Points, in no order, along strands that fork and pass close to each other.
Points whose rows are less than 164 apart are linked; no others are. Some points are linked to none.
deba: [ -1 -15  35   3 -28  80 -19 -29 -37 -34  52 -11 -51 -47   3  18  -6 -67
 -25 -32  63  41 -17  -7  44   0  26  12 -48  10 -24 -24   6  10 -14 -37
 -32 -26 -55  36 -15 -10  -3  19 -29  11  19 -22   0 -26   1  -4  38]
vated: [ -1  -1 -32 -48 -59 -10 -18  24  63 -20  55  -3 -10 -27 -48  45  33  -7
 -20  -8 -45  28  -7  27 -94   8  21   3  34  34  -3 -34   2 -30 -53 -11
  -7 -10 -30   5 -43 -43   9  42  42  11 -42 -17   4  10 -33  17  35]
sem: [  1  57  42 -35   9  30  -9  -9 -60   1  40  -5 -11  -5 -23   9 -34 -36
 -29  11  11 -18 -41 -28 -25 -12  13  16  45  18 -14   2 -26 -11 -18 -11
  -2  -3  -6  48  -9 -30   8  31  14  45  -2  10  -5 -43  -6  14  32]
Mil: [-11  23   4 -39  13 -26   8 -10  28  43  32 -12  33  -6  -2 -20 -18 -24
  42  30  35 -16 -36 -43 -42  53  26 -29  42  -6  11 -35  11  21 -20 -57
 -16  46   5   7  -3 -14  21 -41  -8 -21   1 -15 -17   8 -47  17  -7]
vam: [  1   9 -21 -67   3  14   8  19   6   5  61  30 -44 -27 -55 -14 -27 -69
 -27 -43   8 -19 -12  -9 -34  13   4   0 -12  24 -24 -29 -35   3 -56  -3
  -7  -8 -50  73 -11 -48  29 -17  -4  47  37 -90   8  -8  50  -9  52]
deg: [ -2  19 -15  36  16 -19 -47   9 -43  40 -46   9  13  12  13 -33 -23  38
 -22  -2 -16  -8   5 -41  71  -4 -13   5  -3 -27  -4  -4  12  30  28  -4
  40   2  30 -15  40   3   2 -71 -43   6  49 -23 -46 -33  11  14 -55]
Gel: [ 20  12 -18  14  23 -16  29  46 -10  -9 -25  31   2  14 -80  10  -4  16
 -36 -13 -36 -22  27  20 -35 -17 -20  27  34  21  20  45 -23 -27   6  72
   7 -26   7  10 -23 -17   5  33  24  44  -5  -4  -3  -4  61  20 -13]
Rafom: [  0 -38  42  -5 -19   9  12  32  38 -44  53   1 -38  -5  33 -62  16 -42
  61  -7  20  47 -29   0  30  31   2 -23 -74 -15  -3 -23 -20  18  18 -10
 -41 -15 -24  26 -14  27   6 -29 -20 -15  41 -27  18  40  21 -22  -8]
velo: [ -6 -18  87  -1 -36  15   0  28  39  -4  35 -24 -14  -5  30  33  24 -29
  67  19  21  33 -41 -26 -23  46  34 -25   9  -5   0 -17   1   8 -13 -24
 -35  24  -2   4 -14  37  32   2  11 -55  -1  36  -2  54 -50   7  10]
doku: [-24 -23  51  23  -8 -11  15   4  37  12 -12 -25  -8  -8  35  31  12  -5
  43  21  29  34 -14 -11  27  22  33 -20  20 -17  -5 -14  14   4  18 -30
 -25  19  17 -31 -23  33   1  13  15 -42  -2  37 -23  50 -48  20 -19]
Niva: [  0 -22  66  -4 -56  74 -23  -9 -11 -43  64 -14 -39 -32  23  46   4 -67
   4 -13  50  46 -37 -16  19   4  32  18 -26   6 -17 -31   1  -5 -26 -44
 -38  -2 -55  32 -20   4   6  21  -3 -21 -11   8   8   4 -35   5  56]
Rem: [ 23 -26 -52  12  25  36 -51 -42   2 -16  14   3  41 -16  32 -34   4  15
  17  -8  40  -2  21  28  -4  14   3 -21 -67  -7  17 -35  61  29  -7 -23
  -6  -1 -19 -33  34  21  -9  -9 -49 -40 -14 -24  31 -24 -20 -18   9]
fesib: [ 26  28  14 -21 -11  -2   4   8   0 -24  35  17  33  18 -38  13  22  42
   1  26 -32  -3  -2  42 -95 -12  -3  11  47  35   5  16   6 -25 -36  45
  -8  -1   4  -5 -23 -29  -4  46  62  22 -65  50  14 -15 -18  11  -6]
zufof: [ 25  11  60  31   2  -7  45  10  12  -7 -13  -6   5  51  21   4  33  16
  33  26 -42  16  -9  24 -47  -3 -49   8  13  -3  25  55 -30  -7  27  79
   5  18  45   9 -16 -16   1  15  55 -24 -24  94  24  16  16   6 -18]
roleb: [  3  22 -66  -2  58 -25 -18   1  25  36 -21  28  43   8   6 -21 -21  73
  -4  22  -6 -29  21  -8   3   1  -8  -7   9 -21   0 -24  28  13  -4 -10
  24  13  33 -19  52  -4   6 -74 -41 -30   9 -52   9  12   9  24 -32]
nerid: [ -4 -47 -32   3  -6   6 -18 -16  38 -20 -12   3  -5  -6  12  26  26  17
   6 -18 -15  -5  50  59   8 -11  16   3 -40   1  20 -20  26 -12 -14  13
  -2 -12 -18 -14  -4  19 -26  36   3 -17 -42   1  26  -4 -11 -11  36]
sepe: [-20 -40  54  35 -11 -32  44  14  41  -1 -31 -15 -23  37  55 -13  45 -10
  45   4 -16  17   1   8  36   6 -47 -10 -42 -31  23  40 -39   3  53  43
   2  -8  40   6   7  21 -24  -7  22 -15  25  49  26  20  31 -19 -11]
Ser: [ -2  -4   7  44 -17  43 -56 -28 -70   8  -4 -11   6 -17  34 -17 -22 -14
 -22  -4  55  19 -19 -15  59  -8  -3   3 -31   3 -20  -7  29  34  30 -44
  -3  -7 -14 -17   1  19 -17 -10 -45  -2  21   8 -29 -41 -50   8 -14]
sep: [  16   33  -14  -54  -35   -9   -7    9   16  -15   52   17   26    0
  -54   27   14   18  -12   22  -35   -4  -16   17 -110   -2   18   13
   66   35    4  -13    6  -25  -52   11   -5    9  -17    0  -27  -44
   -2   46   55   31  -62   17    5  -14  -36   13   12]
Linu: [-36 -28  34  37   9 -24  33 -13  66  10 -43 -25   4 -10  25  11   8  14
  55   7  41  51  20 -21  40  11  64 -34  21 -20   0 -20  33  15  29 -42
 -16  20  15 -72 -13  71 -16  -5  13 -66  11  12 -21  60 -38   6 -34]
dogi: [  6  52  -6 -42 -10   2  -1 -34 -64  -7   4  10  29 -10 -35  45 -21  22
 -50  33   1 -16 -13  -1 -26 -36  36  41  79  12 -22  27  17 -30 -14  -2
  -6  -4 -13 -34 -25 -12  -8  59  48  65 -60  23 -24 -33 -31  24   7]
fasaz: [-29 -29  -1  41   2 -37 -12  38  13  14 -46   5 -25  16  13 -12   1  14
  26 -17 -28  24  16 -37  92  -6  -3  -3 -38 -49  21   4 -16   6  71  17
  23 -30  46  -8  34  29 -29 -49 -29  -4  63 -43 -17  20  53   2 -30]
zupak: [  6  -2  36   5 -15 -73  53  46  26   9  18  31 -50   0 -42  19 -18 -36
   9 -15 -35  23 -18 -26  -6  13 -59   2  43  -5 -14  32 -59   2   8  35
 -21   4  33  64 -46 -53  27  -6  38  16  41 -19 -15  64  81  -1  -9]
nuvo: [-34 -44  -1  28  -7  11  -2  25   5 -16 -21  15 -71 -25   7  50 -12 -24
 -29 -46   2  20  27   3  89 -16  31  20 -46 -31  -1  -7 -22 -16  46   0
  -1 -39 -27   1 -14  29 -14   3 -28   2  27 -44 -14   9  39  10  21]
deki: [ -1  48 -38 -17  -1 -86  41   3  16  51 -24  35   6   3 -53  41 -31  12
   5  29 -17  -4 -17 -44 -29   5   2  17  92  -1  14  11 -24 -11  12   1
  -2  53  29   2 -28 -56  13  12  34  15 -21   0 -35  40  22  22 -36]
Nog: [-29 -49 -17  23  14  -5  13 -29  59  -2 -54 -19  29   2  50  -6  15  37
  49   3  40  14  46   2  35 -13  35 -35 -16 -23   6 -11  24   2  16 -28
   4  16  21 -77  14  72 -30 -10  -2 -85  -6  28  16  37 -47 -13 -18]
bol: [-10  -6 -21 -69 -34 -11   5  29  43   4  71  17 -38 -27 -40   2 -11 -57
 -10 -17 -14  -5 -36  -8 -67  28   6  -6   9  15 -12 -51 -35   2 -54 -11
 -16   3 -41  57 -33 -51  25 -10  22  10  14 -64  -3  15  18   4  50]
nur: [ 26  37  19 -16  -4 -14  17 -13   0  -1  -3  -5  42  24  -1  19  15  50
  19  56 -13  -1 -19   9 -73  -4  -4   7  58   8 -15  16   2 -13 -30  16
  -2  39  29 -28 -20 -18  16  30  49 -19 -59  74   3  22 -45  14 -22]
pev: [ 17 -53 -12 -19 -28 -19  58  56  44 -33   2  27 -26  14 -61   4  40  -1
  -8 -43 -69  -6  49  51 -45  -8 -46  18 -23  19  13  36 -30 -30 -14  85
   5 -42 -16  28 -39   0 -15  38  38  13 -11 -11  28  26  56 -27  28]
fulo: [ 15 -25 -85 -24  22 -11 -12  -9  93  -5  -9  13  40  -7 -15   4  23  74
  29   3 -29 -26  65  50 -54  -4  11 -30   2  -9  12 -43  37 -16 -50   8
  15  17   4 -45  16   9   5   5  14 -77 -44 -31  27  30 -18  -8   4]
duzo: [  5  -8 -28  18  -5  34 -33 -53 -36  -5 -16 -11  28 -26  39  33  -9  19
 -28  12  37   9  17  37  23 -25  17  18  -2   3 -14 -13  55   1 -16 -43
  -8  11 -17 -53  -5  25 -16  34  -5 -18 -51  19 -11  -2 -69   8  21]
Tob: [  9  32 -13 -33  21   3 -23 -30 -23  28  33  -7  43   1  18 -31 -25  -3
   5  27  39 -26 -35 -13 -52  23   2  -6  15  13  -3 -30  17  24 -28 -47
 -11  33 -10  11   8 -23  16 -24 -22   6 -17  -3   6 -27 -49  13  11]
pugo: [  5 -46  11   0 -17 -12  55  19  40 -20 -15  -4 -20  33  -4 -18  51   4
  17 -20 -47 -16  36  53 -28   0 -57   4 -52   2  25  45 -40 -18   9  80
   7 -25   0  22  -9  10 -22  26  34   8  -6  13  58   8  43 -34  25]
Lozem: [ -4  48 -28 -32 -25 -75  39   0  -2  28  -3  38 -13 -11 -60  77 -31 -13
 -12  19 -22   8 -27 -54 -25  -1  20  26 114 -23   3   9 -42 -31  28   2
  -7  41  12   3 -50 -56   8  45  59  35 -25  11 -52  29   2  23 -16]
giga: [  4  -9 -16   2   4  64 -29  10 -26 -19  26  12 -50 -29 -30 -20 -22 -42
 -31 -54  26   7   7 -18  63   5  17  -2 -67  -7 -14  -8   3  10   9 -17
  10 -36 -41  41  14   1  13 -31 -70  30  63 -90  -7 -25  54 -12  -1]
dolu: [  3  17 -57 -26   0 -26  14 -43  21  29 -49  -5  23 -22  -4  56  -8  61
 -15  42  12  -3  13  -2  -7 -12  42  13  66 -23 -24   3  27 -21 -18 -36
  -4  33   0 -64 -15   6  18  18  24 -29 -44  -8 -42  41 -54  22 -15]
pakeg: [ 14  33 -26  21  41  35 -20  49 -45  12  -9   2 -10  17 -43 -49 -28 -13
 -55 -34 -21 -50  -1 -27  29 -10 -22  -5 -10  17   2  13  -5   9  -4  18
  40 -22 -14  42  53 -16  28 -37 -58  71  56 -63 -12 -41  60  -5 -25]
Fipi: [ -4  -2   2  30 -22  52 -41 -48 -73  -2 -10 -16  10 -31  40  31 -22  -4
 -41   1  50  17  -8   8  46 -22   9  25  -3   6 -21  -8  43  13  12 -55
  -8  -2 -17 -39  -8  22 -25  28 -21   2 -23  18 -24 -23 -63  14  13]
bag: [  5  66 -30 -23  42  16 -20 -12 -75  27  23   7  37   1 -20 -41 -49   3
 -47   3  17 -60 -14  -1 -37 -19   7  -1  21  55   4  -1  26  17 -37  -3
  15   1 -20  18  40 -24  18 -26 -37  70   4 -24  17 -78   6  -7  -2]
kidad: [ 16 -22 -66  25  28  30 -46 -34  14 -11   2   1  51 -15  30 -31 -10  35
  37   0  49   9  26 -15  17   3  30 -29 -60 -22  12 -35  66  31  10 -48
  -8   2 -16 -57  34  39 -15 -47 -59 -70  10 -45  18  -2 -35  -3 -17]
Los: [-36 -39  12  45  -4 -61  35  26  53  21 -60  -2 -24  28  21   4  21   6
  42  -7 -26  24  20 -17  58  -9 -33   0 -23 -40  30  32 -30  -5  64  42
  19  -9  59  -3   8  20 -29 -21   7 -17  38   2  -1  41  71  -9 -25]
fid: [ -3 -16 -14  37  17  20 -15   1 -48  -5 -52 -28   1  26  -7   1   9  19
 -51 -20 -39 -46  46  13  42 -33 -12  18 -24  13  20  44   2 -20  22  45
  50 -36   7 -32  35  30 -26  34 -29  22   6  18  11 -46  25 -15  -3]
gisu: [-16  41 -27  -3  24 -49   9 -42  -2  52 -51 -13  47  -6   9  -6 -19  40
  -1  42  40   0 -22 -48  19   4  20  -2  57 -18 -28  10  30  17   6 -76
   9  47  44 -56  19   7  26 -57 -12 -32  10   6 -50  25 -38  13 -43]
Zaso: [ -3  62  22 -57   0 -24  31 -11  15  40  30  -9  38   7 -14  13 -11 -25
  44  45  -1 -26 -49 -52 -75  48  23 -19  90 -17   8 -20   4   9 -28 -42
   2  70  24   6  -4 -17  20 -25  12 -34 -29  32 -21  23 -58   3 -10]
mur: [ 37 -14   9 -11  -4  75 -40 -36 -24 -32  68 -12  14 -28   4 -24  18 -27
  -4 -13  11   5  -8  50 -44  24   3 -12 -33  48  -4 -36  50   8 -52  -9
 -32 -12 -32  28  19 -14   5  28 -12  17 -44   4  45 -40  -7 -35  47]
Sof: [  2 -10 -10  44  30  48 -20  21 -62 -12 -37 -36 -11  24 -23 -15  -7  -7
 -65 -29 -40 -53  19  -5  53 -37  -9  22  -8  24  14  42   0 -27  16  34
  42 -43 -13 -18  40  15  -9  32 -45  45  24  14 -17 -53  46 -24 -12]
ludom: [ 16  62  11 -41  -2 -16  19 -21 -13  17   7  -4  52  20  -5  11  -7  27
  17  63  -1 -22 -42 -23 -84   8  10   5  77  -4 -15  10   4  -4 -34 -19
  -1  53  23 -25  -6 -25  21   7  34 -13 -54  61  -5  16 -51  11  -9]
pes: [ -2  -7  37 -12  -3 -13  -3  26  26 -11  53  -1 -26  -7  16 -56  -5 -37
  47  -2  23  30 -48 -23  18  38 -10 -26 -39 -11 -10 -16 -26  26  15 -17
 -37  -6  -1  54 -10  -3  26 -44 -13  11  58 -44  -8  28  25  -2 -13]
tona: [ 37  25  24  12  40  43 -24 -26 -69 -11  21 -13  43  29  35 -59  10  12
 -11  15   1 -22 -19  35 -61   8 -45 -19 -14  35  -2  10  22  16 -20  24
   7  -9   7  -7  36  -3   0  -6   0  14 -13  52  35 -48  -8 -15   2]
pena: [-14  79  16 -10  13 -46   7 -13 -51  43   2  -4  27  11  10 -13 -40 -10
   2  37  12 -13 -50 -63   1  -2 -16   5  63  -6  -2  13 -20  24  16 -31
  13  45  48  14   5 -39  17 -39  -5  31   7  30 -37 -20 -17  17 -28]
zuzis: [  2 -48  54   5 -28  35   4  14   7 -57  30  -2 -30   8  58 -40  44 -46
  32 -13  25  22 -14  28  33  20 -11 -12 -96  -7   3  -3 -16  10  22  -1
 -28 -14 -24  24   9  37 -27   0 -19 -18  15  25  53   6  -3 -42  19]
fupa: [-17  22  25 -19   6 -42   4  23  15  24  40   9 -19  -8  -7 -26 -22 -38
  32  -4  18   7 -48 -44  12  27 -16 -19  13  -8  -7  -6 -37  21  10 -20
 -21  15  25  66 -10 -33  30 -43  -2  28  51 -42 -29  15  28  13  -2]
tope: [ -7 -12 -42 -58 -46 -33   5  43  75   7  53   5 -19 -24 -47  19  10 -31
  -2 -10 -28  -3 -29  -1 -94  36  15 -15  27  18   0 -50 -17  -3 -53 -19
 -12   6 -30  29 -41 -50  21   1  29  -4  -1 -57  -2  27  -1  17  33]
modap: [ -9 -32 -11   2 -13  37 -10  -5  12 -28   5   4 -41 -32 -24  53   7 -18
 -36 -41 -18  12  35  49  17 -13  28  28 -18  18  -7 -18  19 -31 -17  10
 -17 -29 -43   6 -23   6  -7  43   1  24 -26 -20   1 -15  12  -2  49]
sug: [ 13 -27  37   8 -26 -59  76  61  45  -5   6  33 -46   4 -29   7   4 -30
  15 -18 -52  27   4   5 -11  10 -72   8  16  -7  -5  35 -52  -2  15  69
 -14 -13  25  52 -54 -34  12   1  42  -6  35 -13   0  73  86 -17 -13]
rotiz: [ -5  11  15  43   1  25 -60   3 -85  24 -33 -12 -17  -5   1 -20 -28  -3
 -45 -19   8  -3  -3 -33  86 -16  -3   8  -5  -9 -12   7   5  21  29 -14
  29 -15  -9  -3  19  11   1 -21 -45  29  45 -10 -54 -59  -5   3 -31]
bibi: [-17   1  15  30  -9 -23  22   3 -13  -1 -58  -8 -20   4  15  49  14  18
 -19  16 -19  14  26  24  42 -28  -5  26  26 -13   0  22 -19 -26  37  26
   5  -4  25 -16 -32  17 -22  56  27   2 -24  60 -21   7  -6  19 -11]
Luko: [ 14  -3 -89 -13  59  -4 -13  -7  67  13  -9  32  50   0  -3 -22  -7  86
  18  15 -14 -42  49  18 -21   5   1 -25  -4 -29   5 -42  45  -4 -24   4
  23  13  26 -41  49   0  -2 -45 -25 -71 -16 -56  35  29   1   7  -7]
vitov: [-30 -39   2  48  -7 -22 -23  24  10   1 -45  -4 -12  12  34 -25   0  12
  41 -14  -3  43  12 -50 102 -14  24 -11 -58 -38  19  -8   2  15  82 -10
   9 -23  18 -21  28  48 -40 -47 -34 -17  65 -29 -23  10  21  -8 -37]
fava: [ -1 -44 -44  -6  -4 -11  -2  -4  84 -10 -10  -7  17   1   4   4  36  41
  37  -2 -19  -5  40  57 -43   8  14 -31 -13  -7  17 -37  25 -13 -39   8
   0  13  -2 -32 -10  15  -4  22  20 -57 -38   0  18  27 -25  -9   4]
Lim: [ -3 -18 -16  36  15   2 -25 -11  24   3  -3 -19  24 -10  25 -31 -17   8
  52  -2  48  43  -2 -43  37  12  48 -29 -36 -13   8 -30  42  34  35 -59
 -32  -3 -14 -34   1  46  -8 -45 -42 -43  35 -42 -18  18 -33  16 -37]
zor: [ 10  64 -22  10  44  17 -13  28 -65  28  -9   5  24  23 -33 -46 -46   7
 -56  -7  -8 -62  -7 -15  -8 -20 -15  -3  20  41   8  20   3  19 -19  26
  35  -7  -8  20  52 -24  27 -39 -43  74  28 -35  -4 -67  41   1 -31]
Nobo: [  8  10 -16  10  24  27 -20  44 -24   0  -2  12 -32   2 -33 -50 -12 -21
 -26 -40 -11 -25   3 -10  37  10 -30  -9 -40  -8  -3   8 -13   8   6  11
  28 -32 -10  49  33  -3  20 -43 -55  51  65 -81  -2 -18  67  -7 -17]
Bevo: [ 47  13  32  -4  36  69 -23 -27 -58 -25  49 -12  23  12  14 -62  19 -18
  -7  -5   1 -25 -24  46 -60  21 -33 -24 -30  47   4  -1  27   3 -36  14
 -16 -20  -9  26  41  -3   9   9  -8  28 -16  22  54 -51   8 -36  18]
sibat: [ -7  11   2  23   9  -9 -28 -22  -3  15   2 -27  45  -6  16 -38 -28  -8
  57   7  57  30 -31 -74  38  30  43 -32 -16   5  -8 -21  31  47  39 -81
 -34  16   0 -20  -2  24   1 -66 -24 -31  53 -36 -38   0 -49  24 -48]
fav: [ 13 -51  -1 -11 -17 -41  71  72  31 -21 -10  41 -41   2 -64  22   8 -23
 -19 -43 -61   8  46  22 -18  -5 -55  22  -3   1  -7  33 -50 -24   6  84
  -1 -42 -11  38 -53 -13   3  26  33   8  18 -25   2  49  79 -14  12]
Bekuv: [-14 -24 -26  17  11 -16   6 -57   2  -1 -71 -24  44  39  58 -16  26  64
   6  15   1 -13  49  23  16 -36 -39  -9 -28  -6   7  34  -8  -5   9  23
  44   5  38 -60  35  34 -23  -2  24 -53 -19  80  36  -7 -23 -16  -1]
batet: [ 13  -5  10  -2 -11   5  16   8  11 -36  14   6  10  19 -36  13  42  29
  -3  -4 -46  -1  32  66 -56 -22  -8  13  16  30  16  24   2 -31 -22  62
  -1 -23   0   0 -27  -3 -23  61  55  16 -60  54  18 -12  -7  -6  12]
Nufal: [ -5 -34   0  24   1   1   0 -36 -13  -8 -60 -33  13  39  34  -3  35  34
  -5 -13 -15 -35  61  34  20 -34 -32  -1 -50  21  25  49 -10 -12  14  47
  40 -25   8 -34  40  36 -36  33  11   5 -17  55  64 -42  -3 -29  13]
Lekes: [-14  21 -48 -12  22 -30   8 -41  14  48 -50  -4  26 -26   6  35 -25  55
 -13  39  32  -4   3 -35  23   2  47   1  52 -26 -21   5  36   2   3 -66
   1  37  19 -64   9  16  23 -28  -7 -40 -14 -25 -53  41 -41  29 -30]
Vipo: [-28 -11  21  42  -8 -18   1   5 -36   8 -69 -14 -35  -6  33  50   1   4
 -38   4  -9  13  29  10  85 -33   3  25  10 -25  -2  21 -20 -18  56   9
  15 -11  19 -25 -15  31 -25  38  -2   7   0  41 -34  -8  -7  16 -10]
fip: [ -6  61   6   6   8 -39  -4 -34 -50  44 -32 -16  45  10  30 -15 -25  22
  -5  50  29  -2 -51 -52  17  -3 -11   7  54 -16 -31  20  10  27  13 -58
  13  40  50 -36  13 -11  20 -43  -2   0   7  53 -44   4 -45  16 -40]
luf: [  8  35  22  11  11 -55  32  30  13  31   4  15 -10  12 -17 -23 -16 -12
  17   8 -13   3 -36 -20 -20  22 -48  -7  33   0   7  17 -40  18   5  21
 -11  19  40  57  -9 -48  26 -30  12  30  27 -12  -7  12  56  17 -24]
Zotu: [ 11  25  42 -32  -1  44  -6  -4 -38 -16  52  -6 -31 -10 -39   5 -12 -41
 -26  -9   1  -9 -28   2 -34  -5   8  18  20  32 -24  -6 -15 -19 -41   2
 -13 -24 -25  52 -13 -29  17  39  16  46   3  -1  10 -29  12   1  42]
toz: [ -9 -33  75 -10 -61  39 -12  29  27 -38  62 -13 -50 -20  29  47  16 -55
  30  -2  23  43 -45 -12   1  15  36   3 -15  -2 -16 -29 -15  -6 -23 -30
 -35   4 -47  26 -30  15  22  16   9 -37  -4  16   1  37 -35   3  44]
vir: [-15  73  20 -42   4  -2   3 -17 -53  20  36   4   7  -6  -1  21 -48 -44
 -13  34  13 -20 -54 -59 -17  -3  14   9  73 -21  -4  -9 -24   0   6 -41
   0  42   8  35 -18 -26   6  13  15  27 -19  22 -41 -22 -38  22  21]
zarip: [  3  21 -48  21  41 -24 -30   3   0  35 -45  15  44  19  21 -41 -12  64
  -2  16 -14  -5  11 -29  36   2 -18  -4  -3 -29  -2 -11  19  23  16  -4
  40  10  48 -25  54  -2   0 -89 -41 -24  37 -26 -19 -12  17  13 -55]
subel: [-36 -57   4  12 -25   9  14  27  26 -32 -16  17 -79 -33  -1  78   6 -34
 -36 -59 -11  23  38  29  71 -19  37  35 -32 -23 -13 -14 -27 -33  20   9
 -19 -35 -51  -2 -37  22 -16  26   7   3   4 -30  -9  16  31   4  42]
madu: [ 20  19  16 -35  20  38  16  21 -25 -14  49   8 -38  -9 -53 -31 -14 -57
 -27 -28  -1 -26 -17  11 -32   3 -15   5  -4  43 -26   4 -29 -11 -56  14
  -7 -31 -37  67  -5 -36  32  10  -8  66  40 -43  18 -14  57 -19  29]
Nafip: [ -2 -32  56  18 -14 -13  57  17  39 -14 -13 -14 -22  44  43 -11  54  -2
  43   5 -36   5   4  33  -7  12 -57  -3 -42 -15  25  46 -48  -3  32  67
   3  -4  27  21  -2   6 -17   7  40 -22  -1  63  44  21  24 -20   3]
Rud: [  6  31 -45 -44 -20 -22   6 -34  -7  12 -22   4  14 -19 -24  70  -9  40
 -30  37  -6   5  -6  -7 -23 -21  42  33  78 -16 -19   5   9 -30 -12 -17
  -6  18 -18 -48 -36 -15   2  53  45  24 -64   6 -46  14 -54  30   0]
nake: [ -5 -17  11  -1  -9  62 -14 -10 -26 -33  43   3 -61 -42 -14  -1 -17 -66
 -29 -51  54  34  -1 -11  65  -1  23   9 -66  -1 -23 -12 -12  10  -2 -28
 -12 -35 -60  38 -12  -7  10  -8 -49  23  59 -68 -10 -22  44 -10  13]
topu: [ -7  -9  16  13 -21 -16  37  14   6 -20 -31   8 -20   9 -21  46  33  24
 -11   0 -38  13  40  43   7 -30  -7  30  30   1   8  32 -26 -38  23  58
   3 -12  12  -4 -42   9 -23  69  51  17 -40  67  -7   6  -3  12   0]
vizil: [-28 -37 -30  23   5 -14  -7 -39  13   4 -80 -15  29  16  61   6  13  55
   1  11  22  -6  47   5  61 -39  -2  -4 -26 -22   3  14   7  -1  26 -10
  35  12  36 -71  32  58 -35  -5   0 -68  -9  52  11  14 -39  -7 -12]
rok: [  9  44 -25 -10  14 -71  38  15  20  48 -10  34  19  15 -43   4 -27  18
   8  28 -20 -14 -15 -19 -58   6 -19   8  60  14  18   5 -22   3  -7  16
  -6  39  27  19 -17 -56  19 -10  25  21 -13  -1  -4  17  30  23 -30]
tun: [ 34  20  43  21  32  27  12 -15 -32 -12  -2 -16  34  59  43 -37  28  23
  13  29 -23  -2 -13  39 -65   7 -55 -12  -8  12  13  39  -9   5   3  57
  14   2  30 -11  19  -5  -4  -3  34 -15 -22  86  37 -26  -2   1  -5]
moruf: [  8 -41 -49   7   9  38 -45 -46  10 -21  -9   6  30 -22  26   8  18  18
   5 -25   5 -19  63  48  21 -10  14  -8 -73   5  27 -18  56   8  -7  -2
  17 -16 -18 -34  43  25 -32  22 -31 -26 -38 -12  53 -27  -8 -35  40]
Nupek: [ -7 -47  22  15 -13  21  -5   2  -7 -28  -9 -10 -25   5  30 -44  28 -26
   5 -23  12  -1  13  31  40   8 -21 -11 -88 -11  14  10 -10  -6  27  15
   5 -32  -9  15  19  32 -26   5 -35  10  26  -3  41 -24  26 -40  14]
Subug: [  8  58 -15 -30  32  11 -27 -29 -64  27  37   1  44   3  10 -51 -40  -7
 -25  18  36 -41 -37 -11 -47   0  -5  -6  11  35  -3 -16  20  33 -26 -32
   4  22 -14  27  31 -27  13 -32 -29  44  -6  -5  13 -65 -33   2   9]
Bezek: [-26 -50  14  27 -18  20 -10  15 -14 -22 -34  -5 -47  -2  19  -1  13 -27
 -18 -41   8  -2  27   8  90 -12   6   8 -71 -20  11  16 -16  -9  46  10
  16 -42 -19   3  18  39 -32   8 -53   9  37 -17  19 -22  31 -27  14]
Dovam: [ 20 -38  19  -5 -45  60 -34  -8  33 -50  63 -13  -2 -17  20   9  50 -28
  11 -11 -14  18   3  66 -45  18  18 -18 -40  34  -6 -42  38  -2 -56  -3
 -27  -6 -37  17  -2  -6   0  32  14 -13 -61  20  45  -2 -30 -37  54]

A fork is a point with three links, a tip a point with one. Leave the first point through the second and follow the links. Name the first fork or tip that comes.
bol / tope -> fesib
fulo / Luko -> duzo
duzo / Fipi -> nerid
zuzis / Rafom -> luf
Nog / vizil -> Sof
zufof / tun -> Dovam
sug / fav -> Nafip

Follow the links from the first point to the second, and from the first to the third. Name the last point that the two ways share.
subel / fulo / sibat -> nerid
mur / fasaz / fupa -> Nafip
Nupek / fulo / Lim -> nerid
tun / Lozem / Rafom -> luf

A fork is a point with three links. Follow the links from the first point to the second and name the forks in between, in order.
rok / zufof -> luf Nafip
tope / topu -> fesib
Rafom / sibat -> nerid
Nafip / Bezek -> luf
fasaz / tona -> Nafip
sepe / pes -> Nafip luf

Name the points in between on the shortest way along the links from the first point to the second, in order.
roleb / sibat -> Luko fulo fava nerid moruf Rem kidad Lim
bol / bibi -> tope vated sep fesib batet topu
pes / modap -> Rafom zuzis Nupek Bezek nuvo subel
Sof / doku -> fid Nufal Bekuv vizil Nog Linu
Los / luf -> sepe Nafip pugo pev fav sug zupak
gisu / Zotu -> fip pena vir sem
